The views of a scene show one set of named points, each view turned or mirrored, shifted and resized as a whole, with a little noise and some points left out.
In the rows, 128 means zero.

Scene 1
View 1
K331: [112,116,118,120,130,132,124,139,138,151,127,130,122,126,128,136,134,112,138,129,132,137,123,117,117,132]
K277: [107,118,118,121,136,126,138,150,126,166,132,139,133,125,147,137,132,117,134,124,123,143,124,115,117,132]
K942: [110,105,158,125,130,126,150,130,129,144,102,161,146,140,142,135,131,147,151,107,117,152,135,124,128,117]
K463: [120,111,126,119,130,131,113,127,154,134,120,119,111,130,116,139,132,111,142,130,140,135,126,113,117,130]
K780: [113,117,131,118,120,136,116,119,137,132,124,133,111,137,102,137,133,121,152,128,131,137,134,123,121,128]
K42: [108,115,137,119,123,133,131,125,127,141,119,146,124,138,116,135,133,131,153,121,121,140,133,125,125,123]
K611: [119,107,146,122,123,131,124,118,152,126,108,133,116,137,114,137,131,123,151,122,135,140,132,119,125,125]
K240: [112,123,138,115,105,149,107,99,131,114,123,138,94,147,65,135,135,130,168,129,124,131,145,131,129,124]
K886: [106,116,143,120,122,134,137,124,121,142,118,156,129,142,120,134,132,140,154,117,115,146,136,127,127,121]
K981: [106,115,146,121,122,135,139,122,117,140,116,159,131,144,118,135,132,144,157,116,114,147,140,128,130,119]
K708: [105,120,114,119,128,133,127,140,122,156,136,137,122,130,124,137,133,116,140,130,124,136,127,119,119,133]
K226: [107,132,89,115,123,140,107,140,125,160,153,116,104,124,106,137,134,94,137,143,132,126,122,113,113,141]
K529: [106,115,133,121,129,129,137,134,126,149,120,147,132,133,133,136,133,130,144,119,120,143,131,120,124,126]
K141: [106,114,120,124,141,123,142,157,126,170,130,142,142,122,157,137,131,118,130,121,126,146,119,115,116,132]
K297: [116,111,147,120,122,133,121,116,145,127,111,141,115,138,109,137,132,130,155,120,130,143,136,124,125,121]
K671: [122,113,120,120,130,129,107,134,159,139,124,112,107,124,120,140,132,101,136,135,146,132,121,108,115,133]
View 2
K780: [129,135,147,119,124,131,124,118,101,168,127,155,115,134,124,135,127,132,144,132,137,142,121,141,134,143]
K463: [120,128,153,111,127,127,116,116,106,161,120,137,108,125,120,121,131,137,141,106,119,144,131,136,139,144]
K141: [124,123,151,147,118,137,99,99,126,116,108,75,118,97,115,127,115,146,135,142,122,129,136,117,114,143]
K331: [128,127,151,123,118,130,110,111,111,146,108,117,113,118,119,124,126,139,138,125,127,138,132,127,132,150]
K708: [134,125,148,132,111,137,110,109,102,137,104,114,115,117,120,133,120,138,140,142,135,133,130,126,121,154]
K611: [112,136,145,122,143,128,129,111,124,168,146,149,113,127,117,131,132,132,139,125,123,140,121,147,130,126]
K529: [128,132,145,139,127,137,115,103,122,141,128,113,120,116,114,139,122,140,136,153,130,135,122,135,115,134]
K277: [131,125,149,139,115,135,104,103,116,125,104,90,117,105,117,127,117,145,138,143,125,133,133,118,118,148]
K297: [119,137,145,116,136,131,133,115,115,176,143,158,112,134,119,133,132,129,141,124,125,146,119,148,135,133]
K226: [149,119,159,111,88,128,101,125,73,145,73,130,105,132,128,123,122,134,145,119,142,139,136,117,140,186]
K942: [112,138,136,153,148,144,123,95,145,145,159,114,125,108,109,146,119,140,133,168,126,129,118,147,105,107]
K42: [128,135,141,137,130,136,125,106,117,153,135,137,119,127,115,143,122,134,138,156,137,134,117,143,118,134]
K240: [141,141,139,116,122,133,140,124,88,192,140,204,112,160,123,151,129,122,146,147,157,145,107,159,134,147]
K886: [137,137,135,153,128,145,122,102,119,144,137,132,123,125,115,156,117,136,137,182,149,132,112,142,105,131]
View 3
K886: [156,121,150,115,127,125,108,127,167,111,126,139,135,120,118,155,84,97,137,109,163,124,171,95,129,107]
K671: [112,157,130,126,129,132,155,129,140,127,164,149,135,150,135,161,129,127,155,99,158,138,95,159,121,122]
K981: [154,124,149,113,130,129,105,126,159,116,124,142,137,121,110,150,80,101,136,112,160,134,170,93,122,113]
K780: [126,142,140,125,128,120,133,118,142,122,146,155,138,121,123,144,92,102,144,127,152,149,126,122,127,125]
K141: [153,131,140,115,125,142,133,146,174,116,144,123,137,158,133,182,130,131,149,71,171,100,142,134,123,91]
K708: [137,136,143,122,119,122,140,127,163,117,147,143,136,132,139,170,111,112,147,103,164,114,132,132,137,106]
K463: [120,151,133,125,130,133,141,126,136,127,155,151,139,141,123,148,109,119,150,109,154,154,111,141,120,124]
K42: [143,133,146,119,130,129,118,127,154,116,135,143,138,123,117,150,88,105,140,110,159,137,151,108,125,113]
K942: [166,120,146,110,141,150,94,136,162,116,121,127,134,142,98,150,93,119,138,88,162,140,176,97,103,105]
K226: [112,152,139,130,108,102,174,120,152,116,167,159,139,125,162,176,116,103,155,120,165,108,98,154,156,113]
K331: [131,141,138,123,125,130,140,128,154,121,153,144,135,140,133,164,116,119,150,102,161,126,122,138,126,110]
K240: [116,143,142,127,121,103,129,101,128,122,139,170,141,88,124,127,56,76,136,157,145,167,136,103,135,135]
K611: [132,140,140,121,138,136,120,125,135,129,139,147,137,133,107,135,91,113,142,113,149,168,131,118,107,128]
K297: [126,145,135,123,134,131,124,119,132,127,144,156,136,126,111,135,90,107,143,123,148,167,126,120,113,128]
K277: [148,133,143,117,123,133,135,140,168,118,147,134,134,148,135,177,123,122,149,82,170,108,138,134,131,98]
View 4
K942: [133,107,134,129,139,127,148,157,124,126,105,132,109,106,139,165,114,132,121,113,111,128,114,135,154,134]
K141: [110,103,128,145,140,135,104,143,151,126,119,122,116,100,158,143,101,129,124,151,116,156,153,136,151,125]
K240: [138,155,171,160,142,103,154,151,112,123,161,83,142,139,95,133,138,126,116,115,148,90,105,147,128,116]
K277: [114,109,136,149,139,132,106,143,148,124,130,114,121,108,149,139,104,128,122,150,122,149,149,139,145,123]
K226: [106,135,157,171,143,119,90,134,152,124,166,84,144,129,130,108,116,124,122,168,145,136,159,144,132,103]
K981: [137,119,143,140,131,121,146,154,123,119,125,106,120,113,129,158,115,129,118,112,123,128,107,137,142,126]
K529: [124,113,141,143,138,126,127,149,134,122,127,114,121,111,138,148,112,130,118,133,122,136,128,139,149,125]
K671: [109,139,151,164,172,121,102,145,131,144,146,117,133,123,128,117,130,132,126,159,137,112,164,154,147,121]
K297: [125,142,154,154,161,116,136,154,116,137,138,116,126,127,119,137,136,131,121,129,136,99,131,147,146,129]
K780: [123,138,156,157,151,115,129,148,124,131,145,104,133,125,117,132,129,129,119,135,135,112,130,148,140,121]
K611: [127,136,150,150,165,119,136,155,114,140,131,124,124,119,123,140,134,133,122,127,129,101,130,147,149,130]
K42: [133,123,148,142,138,122,145,153,124,126,126,113,122,116,127,154,120,130,120,118,124,121,117,139,145,125]

In a view up to two points have been moved. Name them for each view, in the order of its rows, or write -.
view 1 | K886, K297
view 2 | -
view 3 | K671
view 4 | K42

Scene 2
View 1
K682: [181,160,136,121,134,99,90,142,168,154,144,154,132,125,158,138,145,147,133,116,153,159,151,135,122,100]
K34: [195,142,171,106,120,107,106,183,165,143,110,148,124,115,124,158,151,174,137,130,97,139,115,110,84,82]
K57: [149,98,150,157,128,151,111,123,148,159,105,168,99,121,90,190,145,174,135,137,104,152,108,93,103,134]
K782: [167,161,132,107,133,103,92,135,158,148,161,136,140,127,149,130,142,141,141,107,153,149,152,145,131,96]
K898: [205,158,159,113,125,94,95,172,178,146,121,154,130,119,153,149,150,159,134,128,124,150,136,120,94,88]
K459: [172,131,156,112,120,120,106,159,157,149,120,143,121,117,112,158,149,170,139,124,109,139,117,112,99,93]
K476: [157,148,121,138,141,119,90,114,160,158,157,154,126,129,143,144,142,140,134,116,163,159,155,141,139,119]
K109: [138,111,130,146,135,142,103,112,145,160,133,156,112,128,107,167,138,156,136,125,132,150,125,115,124,134]
K500: [150,148,131,102,129,117,99,135,146,149,159,130,132,131,126,133,144,144,144,102,145,140,145,145,132,93]
K128: [120,122,114,131,134,145,100,98,133,154,161,137,118,133,107,150,135,143,139,110,145,144,140,137,148,127]
K871: [100,117,108,124,136,152,98,87,123,157,175,129,118,140,98,146,134,141,144,101,151,140,144,148,159,125]
K308: [170,131,148,129,127,122,99,144,160,153,124,152,118,122,122,163,147,162,137,126,123,148,125,113,106,108]
View 2
K128: [152,140,143,112,139,153,138,122,104,139,128,139,104,155,112,148,99,126,133,118,129,129,89,141,126,150]
K782: [154,107,132,113,129,144,144,91,66,169,144,111,111,122,124,136,99,137,144,117,136,144,121,132,94,144]
K34: [166,104,124,123,121,132,174,123,89,174,151,121,113,98,151,139,134,116,100,157,130,152,131,132,94,183]
K476: [159,124,140,128,135,146,136,118,60,155,142,126,111,132,118,153,93,121,147,102,133,139,104,139,98,148]
K682: [162,106,133,128,128,138,154,105,49,171,151,113,113,113,127,144,103,123,139,118,134,147,124,132,87,154]
K898: [166,93,124,128,122,129,171,107,57,186,159,111,117,90,148,139,125,118,119,142,134,156,138,130,81,174]
K871: [145,148,148,102,139,159,124,118,118,133,122,139,103,166,103,150,88,133,140,113,135,123,79,140,133,145]
K459: [163,106,130,115,122,137,171,122,101,167,145,127,112,105,147,141,132,123,101,158,130,147,123,133,102,181]
K308: [166,117,133,130,128,138,162,134,87,164,143,128,110,113,139,149,125,114,110,140,127,144,116,133,99,173]
K500: [152,114,133,100,130,146,142,93,87,161,139,116,110,129,125,136,101,139,140,130,137,140,113,132,106,150]
K109: [164,137,139,132,133,147,155,151,101,143,134,145,107,137,126,158,116,110,113,124,124,134,100,140,117,176]
K57: [173,141,138,141,128,141,171,172,113,144,133,152,108,126,142,161,138,101,88,143,118,138,101,143,116,197]
View 3
K871: [133,150,117,115,124,98,155,132,155,139,125,139,129,115,108,166,128,137,121,124,117,99,120,83,136,130]
K476: [134,120,143,121,135,145,140,154,146,116,120,184,118,153,114,162,122,132,120,142,107,114,132,132,128,129]
K459: [100,128,176,98,128,184,120,176,115,155,153,179,93,175,122,113,127,152,131,134,103,141,105,124,129,99]
K128: [128,143,133,112,132,117,152,138,150,136,127,146,116,133,115,154,126,133,117,128,113,109,119,100,134,124]
K682: [125,116,155,121,132,173,124,168,133,124,128,201,112,164,109,154,121,144,130,148,103,117,120,143,126,120]
K782: [127,127,145,123,117,163,124,165,137,134,128,200,119,147,100,162,123,148,138,145,101,109,113,129,131,123]
K500: [127,142,133,120,107,147,127,153,138,150,127,185,127,128,97,164,126,156,141,144,100,103,107,106,138,122]
K109: [114,130,150,105,148,126,153,150,142,129,139,139,101,158,131,126,128,126,108,121,119,130,127,107,129,115]
K34: [98,127,176,98,128,180,124,175,116,156,158,172,93,177,123,110,129,153,134,129,103,139,106,119,130,95]
K57: [101,132,169,87,157,134,155,156,132,139,155,121,84,172,142,97,131,123,102,108,119,151,121,102,130,102]
K898: [106,118,178,111,131,196,113,185,117,144,146,202,97,180,115,127,122,152,139,144,97,135,111,147,126,104]
View 4
K459: [106,159,113,88,116,71,95,131,121,148,98,162,74,119,111,117,124,118,158,90,106,121,159,110,104,150]
K682: [144,177,132,119,138,66,101,119,106,138,130,211,72,135,88,91,110,120,143,104,97,115,150,131,135,127]
K109: [142,142,130,119,140,76,119,122,112,116,122,136,91,131,119,136,116,119,138,118,121,112,140,86,119,144]
K898: [113,181,107,89,129,61,93,129,122,146,98,218,58,123,98,93,120,120,160,94,91,108,160,133,106,133]
K782: [149,156,151,125,128,68,102,112,100,154,140,184,88,138,91,96,107,111,132,82,105,132,151,126,158,144]
K476: [162,163,144,134,145,69,115,113,99,126,144,189,83,142,96,103,108,116,130,116,107,120,140,117,145,129]
K128: [161,135,154,137,137,81,118,113,95,131,144,132,104,139,108,128,109,109,124,102,119,132,143,94,153,145]
K871: [161,126,159,138,137,79,117,110,94,131,147,118,110,138,109,132,109,105,123,96,124,135,140,86,154,155]
K500: [141,155,149,119,126,70,97,113,100,159,134,179,86,137,89,100,110,107,135,78,101,135,152,123,150,148]
K57: [120,142,107,101,135,76,120,132,123,108,100,119,85,127,135,150,119,120,154,125,122,101,141,71,88,145]
K308: [121,158,119,101,131,72,103,126,118,129,107,167,78,128,113,119,119,117,152,105,108,109,150,105,108,142]
View 5
K476: [119,156,122,139,142,133,118,98,160,138,140,113,143,132,134,119,126,147,161,130,116,113,96,113,169,133]
K782: [116,168,125,130,140,140,127,91,147,158,143,131,142,146,118,121,136,149,151,115,119,97,96,88,186,131]
K109: [135,123,123,143,142,120,116,108,125,119,142,129,154,119,141,123,121,130,137,141,114,119,122,132,133,121]
K682: [130,169,141,140,136,123,134,82,146,142,168,125,157,129,133,98,142,140,155,118,116,118,102,99,179,144]
K57: [150,110,134,146,139,103,123,101,102,117,160,142,168,107,144,111,129,121,119,145,107,127,141,134,118,121]
K128: [120,133,109,138,143,139,104,116,141,130,120,119,140,133,131,145,115,144,139,139,118,104,107,129,145,112]
K308: [137,141,138,141,139,120,133,91,116,136,159,138,159,126,130,109,141,129,131,125,110,116,122,106,155,129]
K459: [139,141,140,130,139,124,141,90,96,147,166,153,161,128,123,112,148,126,116,116,105,104,131,94,159,120]
K871: [113,124,98,133,147,148,95,127,150,133,107,122,132,137,125,161,106,151,139,144,122,98,106,134,139,104]
K500: [121,153,120,128,143,144,122,100,137,154,136,132,142,148,115,132,134,148,139,119,117,90,102,96,174,121]
K34: [143,143,146,136,138,118,144,86,96,149,172,153,166,131,123,104,154,124,119,117,104,107,129,91,163,128]

In a view up to two points have been moved. Name them for each view, in the order of its rows, or write -.
view 1 | K34
view 2 | -
view 3 | K459, K500
view 4 | K782, K871
view 5 | K682

Scene 3
View 1
K821: [109,149,119,115,124,135,64,118,147,105,175,98,158,164,106,102,164,122,149,149,127,96,110,158,116,148]
K101: [103,104,112,146,155,131,120,151,107,145,99,122,71,216,130,117,98,168,135,72,103,99,158,100,172,127]
K207: [94,130,111,158,146,111,97,138,128,117,123,77,108,228,113,87,125,166,158,120,88,77,134,118,144,137]
K220: [126,104,124,99,117,167,122,132,120,166,95,167,83,138,153,171,62,141,111,44,142,136,167,125,169,113]
K95: [118,117,117,146,126,140,119,133,129,140,85,107,79,211,139,123,78,175,138,73,107,100,153,108,154,116]
K756: [132,126,119,125,95,152,118,117,142,150,81,119,88,184,152,143,59,170,133,62,119,110,156,123,143,108]
K589: [118,131,124,96,117,161,90,124,138,134,150,144,132,124,133,148,124,113,121,102,150,122,135,153,138,135]
K514: [120,125,120,114,116,153,100,119,134,137,130,127,117,156,131,135,106,141,128,96,133,114,144,140,140,128]
K975: [130,133,119,112,97,159,103,112,148,145,106,123,114,163,144,140,85,150,135,86,132,112,144,143,131,119]
K702: [95,106,110,160,165,120,125,156,106,138,99,111,69,227,125,107,99,174,142,79,88,91,160,94,176,128]
K891: [113,122,121,100,125,154,97,129,126,137,143,146,123,138,129,143,114,123,121,93,144,123,139,143,146,131]
K380: [136,169,129,71,72,171,50,85,176,116,187,122,190,93,126,141,152,98,131,148,172,125,101,196,88,136]
View 2
K891: [132,119,134,125,122,133,145,121,127,121,113,140,123,141,134,130,150,150,146,129,124,137,127,142,135,130]
K101: [119,131,92,99,147,140,116,140,103,170,96,102,131,112,126,151,134,137,122,139,119,108,125,119,139,123]
K589: [130,113,135,126,123,130,142,123,124,117,114,135,123,140,136,131,147,153,147,130,128,138,128,140,135,128]
K514: [123,118,123,129,130,133,134,126,120,127,117,133,129,134,123,131,138,153,131,126,129,143,125,136,131,120]
K702: [119,142,83,93,147,147,115,143,100,178,89,100,128,108,117,157,135,133,113,141,110,106,125,116,137,122]
K821: [127,159,126,127,94,143,162,111,161,128,124,170,109,139,101,143,146,163,112,118,89,161,110,152,122,119]
K207: [115,159,88,103,126,152,126,131,127,173,107,126,123,110,93,160,128,147,90,126,95,134,112,129,129,108]
K380: [130,127,169,160,89,125,175,100,168,78,149,189,118,158,112,116,147,180,134,110,124,193,113,166,120,118]
K220: [131,89,132,122,152,125,120,134,92,122,103,110,143,131,158,121,139,144,163,140,161,118,139,128,143,129]
K975: [121,112,128,135,135,129,126,129,113,123,123,126,140,125,122,130,125,158,129,126,146,147,125,135,131,112]
View 3
K380: [94,192,93,40,133,117,142,82,162,186,136,140,60,216,148,160,130,133,76,168,116,200,195,51,141,157]
K821: [107,183,116,92,139,119,150,103,135,152,118,115,54,166,84,140,123,145,84,162,99,136,173,29,153,173]
K756: [166,131,134,98,133,160,112,129,158,107,166,101,84,133,88,133,113,114,131,134,126,129,122,143,100,118]
K975: [149,147,121,89,135,151,122,116,158,122,156,108,77,156,103,143,118,114,116,139,125,148,137,123,105,122]
K220: [171,119,116,120,120,146,94,111,157,85,128,116,83,145,127,148,114,102,127,132,142,191,98,168,106,113]
K891: [142,147,113,113,123,124,120,103,142,114,113,121,69,155,115,144,122,125,100,147,122,179,130,105,130,142]
K95: [171,128,136,121,139,156,121,139,140,98,152,95,78,119,64,125,108,120,134,135,115,107,113,128,108,125]
K101: [182,117,140,168,132,141,118,136,120,63,116,91,73,92,54,119,104,124,133,133,117,105,85,128,121,133]
View 4
K756: [108,116,92,98,128,116,143,122,121,124,125,139,133,115,111,143,128,131,117,122,134,164,144,128,155,126]
K589: [110,115,149,126,107,123,119,140,122,98,121,131,128,144,129,146,114,107,125,142,121,152,132,136,119,136]
K380: [143,134,190,144,114,141,102,172,134,94,160,119,111,122,141,132,110,91,128,148,117,152,99,153,86,166]
K702: [89,122,91,125,138,103,142,121,97,114,94,164,148,143,92,131,115,152,100,136,116,137,173,118,181,112]
K514: [108,120,127,120,120,118,128,134,117,107,121,139,130,133,119,139,118,125,119,133,125,149,139,133,135,132]
K95: [96,115,79,103,130,108,147,114,110,124,108,151,142,125,100,140,127,147,110,127,128,154,158,122,176,115]
K821: [128,143,166,162,130,130,107,164,107,92,134,148,130,136,115,115,101,122,107,152,101,127,131,139,122,151]
K975: [114,120,116,110,120,120,135,131,121,115,129,135,127,121,120,144,123,125,121,128,132,162,133,133,138,134]
K220: [87,95,108,88,102,108,140,110,128,114,107,126,131,141,129,170,133,114,135,126,143,170,144,128,141,113]
K891: [105,123,151,135,115,120,116,142,116,97,116,137,132,150,125,138,110,116,117,143,115,141,140,133,126,134]
K101: [88,119,93,118,127,104,139,117,104,116,95,159,145,141,98,135,117,143,106,135,120,143,167,121,173,114]
K207: [117,142,108,149,148,117,130,145,97,110,116,168,143,130,92,111,106,154,95,143,103,131,160,126,170,132]
View 5
K95: [151,140,107,110,156,109,103,103,121,144,102,142,83,121,127,107,107,110,118,128,140,135,118,98,139,139]
K589: [137,146,125,131,117,125,95,149,132,136,127,109,147,127,146,118,103,142,120,110,110,143,110,147,148,132]
K101: [141,145,90,126,164,115,98,108,116,135,108,134,73,109,126,103,104,103,125,145,133,137,111,92,147,121]
K975: [149,141,130,111,129,113,103,125,131,145,106,132,117,137,135,113,115,130,111,107,131,140,118,131,131,145]
K702: [144,147,82,128,168,121,101,100,112,135,110,135,70,107,128,105,99,102,134,153,142,136,109,79,148,119]
K756: [147,137,125,107,146,104,105,109,127,147,97,142,97,129,122,110,122,116,104,115,134,136,124,116,125,147]
K207: [165,152,85,123,147,145,111,106,123,135,119,144,90,117,155,120,74,123,150,133,166,134,112,74,164,132]
K891: [135,149,117,133,125,121,98,142,130,138,124,110,134,122,141,116,106,137,122,118,109,143,109,139,147,126]
K821: [171,160,104,127,107,172,113,141,134,131,141,128,154,132,188,137,57,165,161,111,161,136,113,110,185,140]
K514: [145,146,121,123,128,125,103,133,130,138,118,125,123,130,142,115,105,132,119,115,124,141,116,128,144,136]

In a view up to two points have been moved. Name them for each view, in the order of its rows, or write -.
view 1 | -
view 2 | K589
view 3 | K101
view 4 | K95, K891
view 5 | K821

Scene 4
View 1
K234: [121,143,134,112,125,123,132,148,115,116,132,143,112,147,136,137,130,129,129,116,138,121,136,134,133,127]
K626: [115,167,131,145,111,121,123,130,85,125,128,128,122,125,128,145,114,136,129,125,140,120,112,119,137,150]
K372: [121,179,144,143,113,130,131,121,68,136,134,127,141,126,143,147,90,152,116,125,143,105,110,104,148,153]
K661: [105,163,111,160,101,107,108,135,89,115,123,124,103,120,109,142,136,113,139,124,137,128,111,134,131,157]
K546: [114,154,139,129,126,120,121,130,111,127,128,136,126,131,144,130,119,134,132,122,138,120,131,125,128,127]
K581: [114,156,126,135,116,117,119,137,98,119,128,132,111,131,128,140,130,126,135,121,140,121,124,130,133,140]
K294: [109,159,142,138,121,117,117,124,105,132,126,132,131,123,143,130,112,134,132,125,133,119,123,122,130,132]
K832: [119,177,157,137,122,130,129,114,83,143,131,132,154,124,158,136,85,158,120,128,138,104,118,103,142,134]
K624: [88,181,112,199,92,96,87,113,70,126,116,111,114,90,106,138,124,111,145,138,128,131,88,123,127,171]
K469: [130,143,131,101,127,129,138,155,111,112,134,143,108,158,135,144,130,133,125,110,144,120,142,133,136,128]
K188: [98,157,129,155,115,103,102,124,111,126,121,129,120,112,133,127,127,119,145,128,129,128,123,132,118,134]
K731: [110,147,132,127,123,116,115,133,116,122,128,136,119,131,141,131,125,127,137,121,136,125,135,132,126,126]
K305: [129,135,132,101,127,126,137,151,119,112,134,148,108,157,138,138,138,129,129,110,143,122,143,141,132,123]
View 2
K832: [99,147,133,118,130,105,93,114,167,102,112,117,102,74,156,153,90,86,133,114,99,132,123,120,126,88]
K469: [144,123,143,138,124,141,95,111,111,134,117,134,157,132,129,140,96,136,142,134,108,127,130,153,171,131]
K661: [105,125,136,155,137,157,102,152,123,117,150,85,123,144,136,108,136,118,153,146,118,97,116,144,86,121]
K294: [114,136,115,126,141,100,98,134,156,113,121,125,116,104,150,142,109,121,147,124,119,130,127,115,107,100]
K626: [104,135,134,142,128,143,99,141,136,113,142,93,114,122,140,122,123,106,147,138,114,104,117,137,96,113]
K624: [76,134,125,154,140,149,109,172,148,99,158,59,91,130,147,103,155,94,155,145,128,88,111,127,35,101]
K188: [117,127,109,143,145,116,108,152,136,119,138,112,125,135,143,122,128,137,157,137,128,115,124,123,87,111]
K546: [129,128,124,133,136,113,98,128,136,123,125,126,134,121,143,142,109,130,148,131,118,124,127,129,129,113]
K731: [135,125,119,138,135,118,99,131,131,127,126,128,141,131,138,137,114,140,149,136,121,120,126,131,127,119]
K581: [119,127,132,142,129,137,99,133,127,121,132,110,131,130,137,128,119,122,150,141,116,112,123,141,122,119]
K305: [148,118,137,138,128,140,99,116,108,138,121,139,159,141,131,141,99,145,147,139,115,125,132,152,164,136]
K234: [141,126,130,138,129,131,98,122,118,132,122,134,150,132,134,139,103,136,148,134,113,124,132,144,152,125]
View 3
K581: [133,115,151,116,106,120,124,127,131,129,124,135,127,140,130,122,156,141,132,138,142,125,119,123,141,144]
K188: [146,113,152,121,91,141,123,128,153,126,134,135,127,154,128,112,147,138,119,140,139,133,93,136,161,152]
K234: [145,116,142,105,131,102,105,136,138,120,124,139,131,137,129,123,142,114,136,141,135,138,106,118,144,119]
K832: [111,128,150,125,102,99,90,131,161,92,137,154,181,135,154,109,168,145,97,117,153,139,148,130,134,142]
K731: [143,116,145,111,114,112,114,131,142,122,128,141,132,144,129,120,147,121,127,140,139,134,106,122,149,129]
K372: [102,125,155,132,96,105,106,132,143,103,128,147,170,136,152,114,182,160,105,119,156,125,158,126,130,154]
K294: [132,118,149,121,103,116,108,129,152,112,132,144,148,143,137,114,154,138,115,131,143,135,117,128,146,143]
K305: [139,114,144,101,141,90,112,134,119,130,112,138,119,132,124,131,145,112,149,144,135,127,117,108,134,112]
K661: [134,110,155,127,84,147,145,125,127,145,122,127,117,149,125,119,165,159,131,140,145,116,109,126,149,166]
K626: [123,114,156,127,88,135,130,129,134,129,126,135,136,145,134,116,169,156,123,134,148,121,122,126,145,160]
K469: [132,114,143,103,139,86,112,135,114,126,111,137,126,126,128,132,152,117,147,140,139,124,124,109,129,114]
View 4
K305: [95,132,165,133,123,120,140,114,122,104,115,85,130,119,152,105,121,122,127,132,144,149,147,125,132,119]
K624: [127,103,111,130,158,157,86,133,162,129,120,170,121,137,152,168,116,139,141,116,112,110,80,92,113,142]
K731: [116,135,137,135,124,126,133,120,134,116,118,109,137,134,147,120,127,126,126,127,134,134,129,119,132,122]
K546: [119,137,131,138,128,123,136,117,134,118,120,106,136,140,149,123,129,125,127,126,131,136,127,125,131,116]
K469: [93,128,161,132,133,118,135,113,120,104,117,82,130,121,158,111,125,120,125,132,140,153,139,131,131,110]
K188: [129,132,127,138,125,138,121,124,143,124,115,134,135,137,141,131,125,131,132,126,129,122,116,105,125,135]
K832: [120,135,102,138,153,114,136,107,135,133,133,97,143,169,159,143,139,124,127,115,108,140,101,147,130,84]
K372: [107,123,112,130,169,122,124,112,138,126,135,104,132,157,169,155,134,124,129,113,108,140,96,141,125,88]
K626: [109,116,129,130,151,137,112,122,143,119,123,127,127,134,157,147,122,131,134,124,121,131,104,113,122,118]
K294: [124,136,122,135,133,126,131,117,138,123,122,113,139,148,149,133,131,127,127,123,124,131,113,125,127,110]
K234: [104,134,155,134,124,122,137,114,125,109,117,92,134,126,151,112,126,124,127,129,137,145,137,126,132,118]
View 5
K624: [91,119,191,98,126,133,166,144,147,136,152,69,108,101,54,146,69,129,173,109,139,148,128,111,84,122]
K469: [153,144,121,131,117,130,99,114,134,101,120,126,156,118,128,140,131,136,119,155,141,132,108,136,178,142]
K581: [133,134,147,120,117,132,127,122,137,115,132,106,138,114,102,142,114,136,138,140,136,135,115,131,140,132]
K546: [155,136,153,124,121,133,128,121,128,114,132,111,141,134,102,141,129,144,121,145,133,133,113,139,139,127]
K661: [101,132,160,108,117,135,132,130,149,122,138,88,130,100,90,156,88,128,156,132,140,134,123,116,122,136]
K626: [124,126,157,117,121,131,141,132,138,120,141,96,125,107,82,133,100,131,149,124,137,144,118,124,129,129]
K305: [150,144,122,125,116,135,97,111,137,107,117,123,159,121,131,150,132,136,115,163,141,123,107,138,171,144]
K731: [148,135,153,121,118,133,122,121,129,115,124,110,144,133,108,150,128,141,121,153,136,127,114,140,136,129]
K188: [135,131,177,106,121,136,139,130,135,128,131,92,136,134,89,160,113,138,132,143,135,125,120,130,105,123]
K372: [159,120,145,142,134,126,159,140,118,110,157,113,118,114,70,91,118,142,142,104,136,174,115,135,153,119]
K234: [151,139,133,124,116,133,111,116,135,108,121,120,152,121,123,147,130,139,119,156,139,129,111,138,160,137]
K832: [185,120,151,138,133,128,153,132,107,109,142,122,127,140,84,105,141,150,120,126,133,159,112,151,142,116]

In a view up to two points have been moved. Name them for each view, in the order of its rows, or write -.
view 1 | K626
view 2 | K294
view 3 | K234
view 4 | -
view 5 | K832
